Points on a hilly landscape, in no order, each with its height.
A climber steps from a point to the highest of its 2 nearest points, and stops where none of them is higher. Distance is the straight distance between rows; heights are no part of it.
k_815: [2.445,-0.693,2.393,-1.338,1.172,0.642,1.689,-1.804,1.012,-0.804,-1.512,-1.975,-1.741,-0.685,-2.439,-1.505,-3.826,-1.186,-2.124,1.080,0.394,-1.182,-1.332,0.814,-2.301]  height 214
k_205: [-1.484,2.585,0.384,1.112,-0.321,-0.516,0.910,1.530,0.582,2.561,0.383,-0.817,0.580,-0.908,0.575,2.080,4.184,-3.127,2.109,1.220,-1.535,2.781,0.714,-1.340,-2.916]  height 41
k_163: [1.854,-1.485,1.542,0.142,0.047,2.167,-1.870,-3.322,-0.784,0.792,-1.053,-0.059,-1.471,0.406,-0.308,-1.833,-3.112,1.674,-0.567,-1.989,1.218,-2.378,-0.435,0.829,2.493]  height 393
k_474: [-0.329,0.403,0.063,2.506,1.061,-0.797,0.533,-0.522,3.077,-1.301,1.191,-2.222,-0.441,0.339,-0.607,2.120,0.408,-3.168,1.889,-0.441,-1.909,-0.309,-1.797,0.237,-0.810]  height 385
k_237: [2.716,-2.198,0.535,-1.033,-0.286,1.521,0.671,-0.281,-0.593,-1.963,-1.406,0.089,-0.044,-1.253,-1.569,-1.462,-5.187,0.633,-1.416,1.551,1.217,-0.026,0.572,1.003,-0.543]  height 267
k_85: [-1.967,1.842,-1.924,-1.641,-2.682,0.371,1.433,1.756,-0.809,-0.869,-1.491,4.323,0.770,-0.421,1.321,-0.500,0.619,2.474,-1.436,0.250,-0.247,0.161,1.779,0.016,0.728]  height 73
k_896: [0.630,1.863,-1.215,-1.774,-0.440,-0.923,2.239,-0.991,2.205,-2.634,-0.375,2.408,-0.772,0.821,0.446,-0.854,1.317,0.883,1.985,-1.568,-1.595,-0.156,-0.813,1.075,-0.880]  height 480
k_282: [1.265,-0.495,1.431,0.088,2.870,0.288,0.863,-1.189,1.932,-0.535,-0.952,-2.888,-2.155,-1.076,-2.730,-0.575,-3.997,-2.229,-2.407,1.816,0.447,-0.201,-3.136,-0.115,-2.800]  height 249
k_475: [0.457,-0.045,0.977,1.152,-1.025,0.848,-0.752,-1.062,1.441,-2.075,-0.333,-0.306,0.327,-0.058,-1.076,0.435,-2.262,-1.375,-0.813,-1.768,-0.627,-2.279,-1.035,0.806,2.102]  height 449
k_522: [1.652,-0.005,-1.172,0.042,-0.447,0.878,0.350,-1.975,-0.270,-0.349,-0.603,4.484,-0.854,0.372,3.549,-1.343,0.523,4.838,0.327,-1.007,1.091,-0.249,0.279,0.863,2.051]  height 541
k_807: [2.405,0.567,0.116,-0.966,2.692,-0.322,3.273,1.674,2.731,-2.936,-1.346,0.424,0.271,-1.347,0.350,-2.784,-3.571,-0.822,-3.471,0.988,-0.232,-1.038,-0.861,-1.373,-4.027]  height 154
k_612: [0.733,-0.624,-0.324,0.873,-0.941,0.995,-1.418,-2.048,-2.055,1.735,0.298,2.775,-0.421,0.561,4.010,0.515,0.782,5.324,0.023,-1.141,1.850,-0.382,0.334,1.199,3.448]  height 475
k_851: [-2.029,0.981,-0.073,-1.194,-3.362,1.835,0.710,2.676,-0.859,2.944,-1.309,-1.934,1.379,1.098,-1.315,1.325,1.958,-2.678,-1.882,1.066,-0.309,0.675,2.794,-1.599,-1.351]  height 282
k_268: [2.790,-1.685,-0.545,-1.085,0.755,0.316,1.922,0.629,-0.298,-2.368,-1.336,0.171,0.408,-1.512,-0.947,-1.217,-4.851,0.421,-1.070,2.449,1.030,1.564,0.139,0.771,-1.906]  height 313
k_895: [3.223,-2.833,-0.055,-2.114,0.485,1.883,-1.098,-0.654,-2.373,1.373,0.034,-1.352,-0.837,1.963,2.469,-1.770,-2.262,4.634,-1.328,-1.171,2.790,-3.585,0.669,0.425,2.456]  height 339
k_382: [-0.463,-0.616,-0.176,-0.037,-2.198,1.146,-1.976,-1.353,-2.305,1.477,0.413,2.356,-0.040,0.563,1.522,1.025,0.078,4.614,-0.516,-0.796,1.504,-0.487,1.269,1.333,3.497]  height 442
k_733: [-0.630,-1.370,0.575,1.844,1.268,-0.323,-0.600,-1.394,1.141,-1.030,-0.115,-2.153,-1.380,0.277,-3.359,-0.331,-1.567,-3.450,0.203,-0.925,0.167,-1.148,-2.854,0.531,0.478]  height 329
k_826: [-1.092,2.535,-2.220,-0.587,0.659,-2.697,1.001,3.368,2.428,-3.279,0.117,0.581,1.062,-0.030,1.500,-0.417,1.323,-0.857,-0.581,-0.117,-1.582,0.523,-1.022,-2.471,-0.826]  height 290
k_213: [-2.440,1.072,-1.691,-1.689,-1.258,-0.521,-1.788,3.546,0.272,0.016,-0.574,-2.934,1.887,0.561,-0.136,1.686,1.122,-0.777,-2.744,2.779,-0.789,1.367,2.748,-2.576,-1.458]  height 298
k_134: [0.591,1.083,-0.545,-1.125,-1.675,0.287,1.365,-0.846,0.852,-2.310,-0.611,4.021,-0.057,0.526,1.581,-0.687,0.647,1.909,1.119,-1.571,-0.824,-0.757,-0.192,1.134,1.386]  height 536
k_433: [-1.584,-0.310,1.472,1.774,-2.057,1.576,-1.666,-1.305,-4.198,5.840,1.022,1.374,0.404,0.743,0.218,0.876,4.191,2.923,0.433,-2.374,1.514,-1.647,1.529,1.078,2.894]  height 372
k_346: [0.147,1.085,-0.485,2.294,1.834,0.127,1.434,-2.198,4.208,-0.856,0.424,-1.871,-2.094,1.071,-0.237,0.872,-1.338,-2.662,1.063,-0.002,-1.958,-0.532,-2.752,0.436,-2.560]  height 350
k_109: [-1.578,1.069,0.325,-0.417,-4.404,2.791,1.229,1.725,-1.222,4.118,-0.811,0.005,1.513,0.920,-0.747,1.567,2.210,-1.954,-1.578,0.425,0.155,-0.479,3.035,-0.558,-0.828]  height 274
k_514: [-0.514,1.088,-2.509,-1.245,0.842,-0.960,2.412,2.741,1.001,-4.231,-1.478,3.244,1.112,-1.117,1.059,-3.240,-2.005,0.691,-0.585,-0.259,-0.784,0.072,-0.432,-0.817,-0.138]  height 338
k_605: [2.080,0.569,-0.990,-1.143,0.001,0.534,1.558,-2.012,0.839,-1.314,-1.105,4.144,-0.689,0.815,2.767,-2.764,-0.040,3.813,1.030,-1.583,0.082,-1.025,-0.302,0.844,0.558]  height 628
k_190: [-2.149,1.852,-0.026,1.247,-0.623,-0.510,-1.143,2.762,0.485,-0.046,-0.245,-0.560,1.852,-1.489,1.674,1.853,1.812,-2.153,-0.485,1.194,-0.990,2.686,1.272,-2.954,-0.134]  height 398
k_6: [2.146,-0.395,-1.649,0.518,3.911,-1.723,0.693,1.854,1.965,-2.370,-0.196,-1.391,-0.920,-0.956,1.002,-1.123,-3.474,-0.972,-1.538,2.715,0.346,2.077,-2.299,-1.397,-2.905]  height 429
k_184: [3.159,0.024,1.449,-1.196,1.486,0.132,2.401,-0.257,2.258,-1.761,-1.851,-0.405,-0.958,-0.696,-1.036,-1.781,-3.783,-0.663,-2.799,0.959,0.503,-1.494,-0.834,0.126,-3.512]  height 183
k_904: [-0.028,-0.383,-1.041,-3.115,-1.123,-1.870,0.723,1.459,0.259,-2.646,0.232,-1.444,-0.693,0.313,-1.704,1.462,-1.024,-0.193,-0.183,1.931,0.241,1.251,0.344,1.139,-0.732]  height 321
k_91: [3.703,0.545,-0.315,-2.420,1.240,0.386,3.479,-2.076,1.207,-1.594,-1.471,2.899,-1.649,0.713,0.329,-4.516,-1.529,2.884,0.574,-1.019,0.716,-0.904,-0.529,0.261,-2.397]  height 336
k_959: [1.321,-1.365,-1.667,-0.825,2.065,0.078,2.571,2.881,0.576,-3.943,-1.476,0.880,2.113,-1.564,0.852,-2.904,-4.834,0.315,-2.333,2.211,0.233,0.234,1.192,-1.268,-1.836]  height 109
k_637: [-1.514,2.970,-0.310,0.394,-1.172,-0.059,1.486,1.023,0.681,2.050,-0.524,1.794,0.877,-0.936,1.221,1.326,3.880,-2.377,2.125,0.416,-1.303,2.243,1.375,-1.519,-2.447]  height 37
k_281: [-1.697,1.171,1.426,3.900,1.656,-1.282,-2.612,2.233,0.540,2.164,2.091,-2.473,2.556,-1.490,0.329,2.378,4.131,-2.984,0.440,1.078,-0.609,1.601,0.036,-3.276,-0.988]  height 491
k_54: [-0.243,0.936,-2.728,-0.643,1.540,-1.575,0.822,1.196,1.444,-2.410,-0.468,1.636,-0.872,-1.504,1.101,-0.691,-0.431,-0.780,1.775,0.796,-0.787,2.965,-0.948,-0.541,-0.920]  height 314
k_264: [-2.407,3.067,-1.757,0.153,-1.134,-0.867,1.561,1.830,0.408,-0.373,-1.181,2.918,0.783,-0.878,1.841,-0.013,2.780,-0.998,1.260,-0.320,-1.423,2.348,0.400,-2.077,-0.994]  height 31
k_2: [-0.326,-0.521,-2.091,-1.344,-0.431,-0.301,0.957,2.777,-0.421,-3.817,-0.882,1.817,1.644,-1.484,0.898,-0.962,-4.198,1.627,-1.526,2.349,-0.005,0.424,1.844,-0.599,-0.120]  height 90
k_765: [-0.680,1.568,-1.974,-1.219,0.259,-2.867,0.467,1.844,1.138,-0.869,0.265,-0.969,-1.145,0.249,0.330,1.844,1.929,-1.570,0.683,1.819,-1.024,2.808,-0.683,0.314,-1.694]  height 52
k_501: [0.748,0.810,-2.083,-1.850,-0.209,-0.197,2.352,1.583,1.051,-3.632,-1.543,3.149,1.194,-0.448,1.256,-2.110,-2.265,1.767,-1.442,-0.814,-0.486,-1.296,0.345,0.439,-0.036]  height 374
k_995: [2.267,-3.075,1.430,-3.112,-0.030,0.574,-0.510,-1.710,-1.316,-0.557,-0.329,-1.412,-1.148,0.654,-3.450,-1.816,-2.380,1.267,-0.301,-0.466,1.495,-1.335,-0.331,1.988,1.143]  height 317
k_494: [0.920,-1.196,1.499,-0.572,-0.561,0.645,-1.971,-1.792,-0.622,0.618,0.644,-1.191,-0.332,1.570,-1.599,-1.474,0.354,0.212,0.505,-3.692,-0.194,-3.559,-0.581,1.173,3.468]  height 503
k_688: [-0.175,0.722,-1.517,2.900,2.929,-2.047,-0.364,0.190,3.987,-1.369,1.635,-2.076,-0.525,0.480,1.364,1.654,0.000,-2.500,0.811,0.497,-1.947,1.552,-3.020,-1.000,-1.434]  height 353
k_148: [-3.032,-0.130,3.218,0.544,-1.637,0.271,0.522,-1.198,-3.337,4.143,1.315,0.594,0.660,-0.236,-3.787,0.449,4.726,-2.149,2.385,-0.803,0.079,-0.078,1.286,1.584,0.759]  height 595
k_73: [-1.187,-0.480,0.199,0.314,-2.079,0.942,-2.195,-0.739,-3.814,4.953,1.319,0.457,-0.531,1.932,1.503,1.224,3.840,4.828,-1.122,-1.064,2.076,-1.680,1.203,1.068,3.521]  height 391
k_80: [-2.618,0.904,1.261,3.654,2.074,-1.597,-1.098,1.114,-0.104,2.236,3.043,-3.064,0.860,-0.846,-1.038,2.681,4.082,-3.670,2.133,1.454,-1.161,1.007,-0.990,-1.911,-1.808]  height 517
k_803: [-1.839,-1.524,-0.434,2.019,0.877,-1.421,-0.622,-0.290,0.440,-0.949,1.419,-2.988,-0.511,0.477,-3.493,0.570,0.997,-4.121,0.357,-1.070,-0.682,-1.376,-3.443,0.422,0.199]  height 297
k_550: [-1.890,0.364,-0.522,0.933,-0.452,-0.517,-1.049,1.700,0.553,-1.234,0.136,-0.329,0.621,-1.287,0.382,1.897,-0.387,-2.448,0.606,0.755,-0.581,2.170,0.490,-0.846,0.781]  height 376
k_466: [1.320,0.448,0.664,1.186,3.336,-0.117,1.581,-0.021,3.060,-0.749,-0.907,-2.342,-1.789,-0.600,-0.361,-0.349,-3.583,-2.283,-2.936,2.151,-0.095,0.166,-3.421,-0.777,-3.367]  height 278
k_322: [-1.503,0.078,-1.626,-2.380,-0.701,-1.606,-0.841,2.780,-0.013,-1.783,0.493,-2.475,1.105,0.567,-0.981,1.905,-0.321,-0.384,-1.853,2.493,-0.287,0.755,1.805,-1.184,-1.248]  height 306
k_922: [-1.190,0.329,-1.000,0.882,1.195,-2.529,-1.873,2.546,1.133,-0.382,1.862,-3.356,0.171,0.239,-0.559,2.527,0.966,-1.846,-0.760,1.681,-0.318,1.848,-1.376,-1.595,-0.691]  height 570
k_415: [0.174,0.123,0.446,1.207,-1.416,1.378,0.066,-3.320,0.491,0.320,0.508,3.233,-0.252,-0.624,2.205,0.968,1.223,1.774,2.869,-1.901,-0.405,0.351,0.779,1.689,2.029]  height 445
k_980: [0.113,-2.395,0.255,-2.750,-1.964,0.167,-1.283,-0.736,-2.811,-0.885,0.424,-0.515,0.312,0.499,-2.596,-0.505,-2.322,2.548,-0.424,-0.307,1.180,-1.448,1.440,1.800,2.147]  height 373
k_873: [-2.487,-0.114,0.457,3.235,1.877,-2.008,-0.673,0.498,-0.013,0.917,3.010,-3.005,-0.383,-0.127,-2.345,2.463,3.010,-3.913,2.832,0.758,-1.439,0.567,-1.880,0.130,-0.911]  height 546
k_701: [5.163,-1.981,2.279,-2.757,1.136,1.924,0.216,-1.627,-1.455,1.136,-1.366,-1.328,-0.558,0.679,1.022,-2.872,-2.787,3.183,-2.512,-0.837,1.834,-3.476,1.216,-0.064,-0.027]  height 261
k_196: [-0.403,-1.281,-0.659,0.453,-1.309,0.705,-2.842,-0.342,-3.326,3.477,1.687,0.354,-0.252,1.782,2.137,1.057,1.105,5.751,-1.577,-0.816,1.877,-2.317,0.891,0.807,4.159]  height 411
k_580: [0.386,-0.932,0.038,-3.132,-1.922,-0.697,-0.094,0.001,-0.453,-1.620,0.060,-0.582,-0.009,0.933,-2.648,0.771,-0.924,0.763,-0.193,0.830,-0.125,-0.540,0.922,1.809,1.071]  height 341
k_270: [3.867,-2.853,1.412,-2.861,0.495,0.655,-0.179,-2.479,-1.318,0.218,-0.179,-0.766,-1.372,1.450,-0.506,-1.951,-1.174,3.053,0.509,-0.161,1.563,-0.613,0.042,1.881,1.367]  height 259
k_275: [-1.036,2.745,-1.277,0.580,0.697,-2.619,-0.378,2.350,1.271,1.211,1.072,-1.313,0.330,0.094,0.952,1.917,4.372,-1.993,0.921,1.509,-1.927,3.051,-0.381,-1.415,-2.974]  height 46
k_396: [0.908,1.454,-0.865,1.326,3.538,-0.298,1.746,-1.534,4.328,-0.777,-0.272,-1.690,-2.302,0.000,0.067,-0.164,-2.740,-2.179,-1.174,1.777,-1.464,-0.212,-3.165,0.389,-4.435]  height 311
k_439: [-2.444,-0.562,3.027,1.439,-0.541,0.707,-0.501,-3.079,-3.234,4.072,1.145,1.537,0.725,-0.161,-1.867,0.697,4.911,0.141,3.607,-2.387,0.710,-0.935,1.864,1.432,2.001]  height 555
k_152: [2.327,1.092,-0.944,-1.524,0.907,-0.180,2.699,-2.268,2.863,-2.230,-0.775,2.053,-1.425,0.561,0.457,-2.471,-0.625,0.837,1.466,-1.563,-1.440,-0.953,-0.903,1.341,-1.944]  height 418
k_274: [-1.224,0.527,-2.270,-1.717,-1.754,-0.189,0.945,2.134,-0.889,-2.659,-1.303,3.028,1.489,-0.986,1.051,-0.426,-2.054,2.457,-1.760,1.982,0.141,0.644,2.212,-0.225,0.305]  height 81
k_314: [-1.540,1.423,2.163,3.159,1.264,0.682,-1.358,2.593,-0.542,4.133,1.635,-2.062,2.571,-1.494,-0.189,1.648,3.860,-4.122,0.202,1.269,-0.018,1.207,0.942,-3.184,-2.488]  height 468
k_999: [-2.574,2.074,1.374,2.700,-2.769,2.412,0.018,1.306,-1.879,3.984,-0.361,1.211,1.757,-1.685,0.385,2.070,1.912,-2.236,-0.123,-0.756,0.452,0.907,2.713,-0.883,-0.032]  height 402
k_915: [0.342,-0.508,1.205,1.866,0.414,1.401,-0.745,-2.803,2.429,-0.918,-0.872,-0.998,-1.056,-0.832,-1.509,-0.441,-2.191,-2.190,-0.147,-1.264,-0.748,-1.447,-1.740,0.372,0.343]  height 383
k_870: [1.167,-0.569,0.031,0.484,-0.157,1.338,-0.342,-4.027,1.068,0.238,-0.202,3.022,-1.627,1.242,2.984,-0.548,1.217,3.466,3.066,-1.591,0.317,-0.088,-0.091,1.432,1.425]  height 463
k_533: [-1.248,1.850,0.468,-0.590,-3.150,0.586,0.693,0.697,-0.233,0.761,-0.620,2.078,0.210,0.104,0.430,1.866,2.789,-0.042,0.932,-0.256,-0.821,0.834,1.588,0.564,0.173]  height 63
k_752: [-1.451,2.046,-2.218,-0.772,-0.138,-1.776,0.699,3.428,1.190,-3.360,-0.783,1.558,1.807,-0.305,1.679,-0.731,-0.229,-0.289,-1.323,0.259,-1.518,0.326,0.429,-1.404,0.082]  height 305
k_453: [1.924,-1.712,0.993,-0.288,0.392,1.341,-1.793,-2.743,-0.594,1.868,0.467,-0.471,-1.859,2.424,2.530,-0.374,1.322,3.132,2.191,-2.039,0.725,-1.923,-0.182,0.763,3.353]  height 785
k_714: [3.879,-0.571,1.218,-1.533,0.649,1.309,1.685,-3.272,1.659,-0.166,-1.572,0.268,-2.098,-0.044,-0.559,-2.232,-2.462,1.016,0.425,0.103,0.487,-0.356,-1.250,1.305,-1.414]  height 300
k_825: [-0.284,0.949,-1.859,0.384,1.380,-2.983,-1.735,2.807,2.129,-1.896,1.267,-1.980,0.949,0.397,1.394,1.355,1.097,-0.510,-1.652,1.880,-0.657,2.472,-0.962,-2.400,-0.981]  height 539
k_893: [4.216,-2.344,0.501,-2.422,1.017,1.349,0.284,-2.195,-1.299,0.655,-0.822,0.328,-1.802,1.607,2.274,-1.740,-0.315,4.410,0.574,0.319,1.710,-0.813,-0.187,0.879,1.156]  height 217
k_764: [1.437,-0.304,-2.180,0.355,4.076,-2.515,-0.091,2.357,2.382,-2.019,0.894,-2.738,-0.193,0.964,0.976,0.428,-1.836,-0.680,-2.122,2.485,-0.165,1.725,-3.214,-1.303,-2.713]  height 481
k_206: [-0.239,-0.242,-1.826,2.972,3.879,-1.711,-0.101,-0.485,2.853,-0.348,1.889,-3.206,-1.864,1.283,0.397,2.178,-0.931,-2.368,0.584,1.098,-1.443,1.541,-3.951,-0.213,-2.510]  height 331
k_689: [2.015,-0.220,-1.285,-1.822,0.136,0.642,2.383,1.057,-0.341,-2.719,-1.475,4.080,1.267,0.202,1.568,-3.574,-2.803,4.053,-1.917,-1.536,0.876,-2.301,1.259,0.316,-0.032]  height 432
k_589: [-1.801,1.600,2.486,2.860,0.142,2.660,0.097,2.487,-1.489,5.016,-0.497,-0.541,2.170,-1.941,0.032,1.264,3.029,-4.625,0.553,0.428,0.650,0.383,2.462,-1.758,-2.330]  height 444
k_464: [2.494,1.123,-0.545,-1.231,0.466,-0.463,1.793,-3.241,3.867,-1.083,0.327,-0.488,-2.021,1.519,-0.376,-0.834,-0.563,0.115,1.942,-1.159,-2.392,-1.113,-1.358,2.044,-2.291]  height 351
k_175: [-2.551,1.804,1.003,2.210,-0.992,1.226,-0.371,2.181,-0.579,2.875,-0.647,-0.093,2.119,-1.591,1.182,2.083,2.408,-3.340,0.213,0.357,-0.271,1.662,2.002,-1.999,-0.636]  height 420
k_311: [2.659,-1.192,0.389,0.039,1.245,2.430,-1.483,-2.708,-0.819,1.886,-0.608,0.037,-2.098,1.709,3.931,-1.483,-0.736,3.452,0.286,-1.952,1.766,-2.700,-0.939,0.074,3.243]  height 611
k_493: [4.947,-0.545,2.467,-2.238,0.833,1.412,2.118,-2.609,0.051,1.098,-2.247,0.532,-1.541,-0.223,0.840,-3.214,-2.361,2.639,-0.595,0.402,0.965,-0.867,0.075,-0.021,-1.979]  height 239
k_44: [-3.597,-0.019,1.645,1.091,-0.199,-0.453,-0.370,1.261,-2.084,4.209,0.853,-2.276,0.453,-1.179,-2.713,1.440,4.085,-4.287,1.142,0.982,-0.007,2.628,0.787,-0.914,-1.516]  height 664
k_847: [-1.941,1.658,-0.694,-0.855,-2.334,-0.267,-0.325,3.681,0.166,1.884,-0.347,-2.675,1.594,0.542,-0.211,1.529,2.231,-2.264,-2.249,1.825,-0.534,1.595,2.209,-2.349,-1.737]  height 291
k_253: [-2.273,1.060,1.726,1.625,-3.648,1.954,-0.244,-0.279,-2.548,4.070,-0.168,1.661,1.645,-0.624,-0.172,2.122,2.351,-0.149,-0.237,-1.192,0.487,-0.765,2.496,0.452,1.620]  height 384
k_808: [-1.465,2.693,-0.685,-1.159,-3.436,0.481,1.115,0.378,-0.493,0.362,-0.822,3.839,0.883,0.161,1.509,0.711,2.516,1.811,-0.422,-0.250,-0.455,0.528,1.511,0.294,0.336]  height 68
k_710: [-0.977,0.416,0.777,1.122,-0.325,-0.746,0.419,-0.427,1.327,-0.537,1.513,-1.400,0.094,0.327,-2.127,2.054,1.308,-2.721,2.577,-0.570,-1.756,-0.279,-0.884,0.887,0.254]  height 412
k_586: [-2.631,0.138,-0.236,1.286,1.234,-2.573,-2.639,2.524,-0.692,1.320,1.989,-3.895,0.483,0.603,-1.800,2.204,2.670,-2.206,-0.595,1.588,-0.181,2.586,-1.022,-2.455,-0.464]  height 597
k_856: [-3.072,0.659,0.477,1.308,-1.386,-0.315,-1.221,0.447,-1.013,0.190,0.071,0.412,0.592,-1.239,-0.477,2.274,0.902,-1.940,1.046,-0.085,-0.117,1.704,1.221,0.220,1.270]  height 358
k_220: [-0.156,0.580,-0.945,0.578,0.005,-0.477,0.316,-0.253,1.820,-2.141,-0.526,0.986,-0.620,-0.607,1.016,0.623,-0.557,-1.689,1.483,0.383,-1.464,2.063,-0.692,0.296,-0.210]  height 344
k_577: [-0.664,-0.712,0.892,0.980,-1.820,0.378,-1.176,-0.380,-0.157,-1.289,0.644,-0.210,0.839,0.271,-1.951,1.037,-0.266,-1.769,0.194,-1.964,-0.468,-1.393,-0.680,0.880,2.773]  height 504
k_743: [-1.323,-1.805,-1.001,0.341,0.210,-0.528,-1.995,1.251,-0.483,-2.289,-0.159,-1.222,0.707,-1.062,-1.900,0.509,-3.147,-1.487,-0.986,1.339,0.699,1.188,-0.003,-0.534,1.533]  height 204
k_911: [0.741,0.358,-2.628,-0.095,3.392,-3.503,-0.933,3.003,2.339,-2.740,1.413,-1.535,1.165,0.577,2.292,-0.768,0.102,1.229,-2.647,2.093,-0.263,2.677,-1.663,-2.655,-2.121]  height 535
k_691: [-1.594,-0.763,2.467,2.298,-0.642,0.781,-1.273,-3.347,-2.615,2.814,1.277,1.484,0.545,0.127,0.337,1.235,3.695,1.337,3.656,-2.640,0.410,-1.044,1.391,1.476,2.912]  height 522
k_783: [-1.238,-0.120,1.452,1.508,-1.714,0.795,-0.819,-2.853,-0.661,0.780,0.475,1.705,0.126,-0.427,0.150,1.612,1.739,0.632,3.013,-2.238,-0.267,0.031,0.644,1.637,2.243]  height 482
k_130: [0.619,-1.086,-0.367,-1.405,-2.435,0.807,-1.501,-0.540,-2.731,-0.086,0.593,1.282,0.427,0.853,0.033,0.690,-1.868,4.091,-1.570,-0.261,1.458,-1.430,1.559,1.711,2.685]  height 410
k_992: [0.093,-1.950,-0.046,-0.214,-0.671,0.437,-1.222,0.160,-0.872,-2.007,-0.541,0.075,0.088,-1.371,-1.795,0.000,-3.775,-0.205,-0.367,1.183,1.237,0.187,0.042,0.929,1.411]  height 224
k_843: [-2.056,-1.085,0.504,1.022,-2.076,0.350,-2.489,-1.821,-3.418,1.539,0.661,1.357,0.440,-0.208,-1.368,-0.507,-0.019,1.196,0.168,-2.565,1.053,-1.380,0.328,1.417,4.007]  height 346
k_404: [2.926,0.130,-1.214,-1.571,0.839,0.513,2.604,-0.477,-0.615,-1.596,-1.740,4.726,0.001,0.341,2.360,-4.459,-1.828,5.061,-1.234,-1.689,1.373,-1.676,-0.069,0.292,0.184]  height 501
k_582: [1.316,-0.809,-0.611,-0.651,1.429,-0.730,0.588,1.113,0.843,-2.797,-0.248,-0.779,-0.792,-1.454,-0.810,-0.538,-4.120,-0.911,-0.599,2.194,0.315,1.878,-1.173,0.279,-1.840]  height 365
k_288: [-0.242,-0.749,1.840,0.846,-1.052,0.232,-1.625,-1.581,-0.469,-0.171,1.470,-0.656,0.619,0.332,-2.711,-0.096,1.365,-1.554,1.572,-3.241,-0.993,-3.467,-0.855,1.342,2.699]  height 574
k_681: [0.039,-0.339,0.813,-0.341,-0.328,-0.427,0.044,-1.532,1.153,-0.701,0.436,-0.865,-1.190,0.439,-2.038,1.452,0.862,-1.183,2.414,-0.722,-1.261,0.194,-0.655,2.408,0.732]  height 441
k_79: [-1.151,1.154,-0.413,-1.736,-2.070,-1.003,0.885,0.528,0.734,-0.014,-0.285,0.558,-0.084,0.264,-0.404,2.141,2.360,-0.990,1.428,0.504,-0.802,1.733,0.595,0.652,-0.629]  height 58
k_380: [-3.371,-1.727,-1.268,0.352,0.175,-1.583,-2.755,2.305,-1.144,-1.665,0.979,-2.618,0.857,-0.378,-2.269,1.032,-1.275,-1.751,-0.918,1.911,0.849,1.160,-0.449,-1.512,1.065]  height 192
k_102: [1.453,-1.922,-0.890,-0.565,-0.201,1.226,-2.275,-0.801,-3.216,1.948,1.438,-0.006,-0.668,1.944,2.374,-0.457,-1.553,5.686,-1.284,-0.960,2.567,-2.861,0.658,0.792,3.784]  height 379
k_883: [4.442,-2.313,0.374,-1.946,0.356,1.933,0.089,-1.123,-2.317,0.683,-0.594,-0.321,0.101,1.247,2.225,-2.292,-3.167,4.907,-2.307,-0.629,2.346,-3.377,1.646,0.058,0.956]  height 303
k_462: [-3.740,-0.819,-0.478,0.976,-0.688,-0.808,-2.224,1.931,-1.426,-1.342,1.034,-1.783,1.570,-0.281,-2.920,1.019,0.261,-2.959,-0.644,0.425,0.584,-0.237,0.116,-1.230,1.514]  height 185
k_122: [1.340,-0.174,-1.429,-0.609,3.331,-0.576,3.221,2.528,1.852,-3.814,-1.710,1.100,1.316,-1.577,0.857,-4.352,-4.434,-0.003,-3.053,1.471,0.088,-0.410,-0.277,-2.036,-3.180]  height 130
k_441: [-2.819,0.511,0.085,1.325,0.022,-0.464,-2.052,2.134,-1.660,3.854,0.791,-3.349,0.389,-0.455,-2.113,1.590,3.016,-3.421,-0.520,1.765,0.018,3.061,1.013,-2.166,-2.020]  height 630
k_256: [-3.159,0.075,1.539,1.463,0.838,-2.246,-0.085,-0.158,-1.208,1.930,2.156,-1.920,-0.678,-0.715,-3.767,2.143,3.236,-3.818,3.200,0.086,-1.401,1.434,-0.779,1.305,-0.861]  height 581
k_356: [2.988,-0.864,1.044,0.061,-0.193,2.178,-1.251,-2.878,0.456,0.276,-1.014,1.009,-1.175,0.462,1.958,-1.523,-1.805,2.363,-0.071,-2.101,0.328,-2.254,-0.046,0.751,2.122]  height 474
k_72: [1.024,-2.217,1.384,0.644,-0.266,1.059,-2.092,-3.440,-1.400,1.786,0.664,-0.586,-0.799,1.634,-0.355,-1.475,1.134,0.953,2.170,-3.560,-0.014,-2.776,-0.364,1.313,3.610]  height 598
k_540: [-3.416,-0.146,1.388,1.490,-3.071,1.064,-1.699,-0.602,-3.971,3.110,0.756,1.094,1.152,-0.717,-1.874,1.096,2.258,-0.286,-0.240,-2.347,0.414,-1.526,1.560,0.580,2.699]  height 369
k_496: [1.855,-0.969,1.138,-1.312,0.310,0.549,0.266,-3.590,1.105,-0.341,-0.185,0.315,-2.043,0.612,-0.573,-0.411,-0.876,0.495,1.769,-0.825,-0.367,0.175,-0.753,2.357,0.428]  height 377
k_431: [-4.072,0.289,2.271,0.882,-1.048,-0.008,0.329,-0.274,-2.788,4.102,0.788,-0.790,0.376,-1.073,-3.020,1.640,3.928,-3.642,2.528,-0.186,-0.054,1.412,1.629,0.616,-0.380]  height 627
k_595: [5.166,-1.844,1.028,-2.492,1.213,1.632,2.129,-2.088,-0.828,1.048,-1.943,1.059,-1.434,1.005,2.517,-3.596,-1.397,4.283,-0.302,0.128,2.135,-1.070,-0.163,0.055,-0.860]  height 197
k_700: [0.237,1.127,-2.515,-0.286,2.812,-1.629,1.023,2.392,2.190,-3.236,-0.357,1.124,-0.054,-1.220,1.872,-2.142,-1.768,-0.469,0.190,1.052,-1.238,2.450,-1.547,-1.417,-1.530]  height 285

Where does a climber stop that starts at each point below?
k_270: k_605
k_752: k_605
k_847: k_605
k_268: k_44
k_91: k_605
k_281: k_44
k_959: k_681
k_733: k_288
k_783: k_44
k_205: k_681
k_264: k_681

Call two points neighbours if one is among the 2 nearest of the other. Go from one point of each pair to the other, from neighbour to neighbour, staying as high as possible. Name the lowest point that can't be avoided.
k_453, k_288: k_494
k_288, k_681: k_803
k_605, k_44: k_415
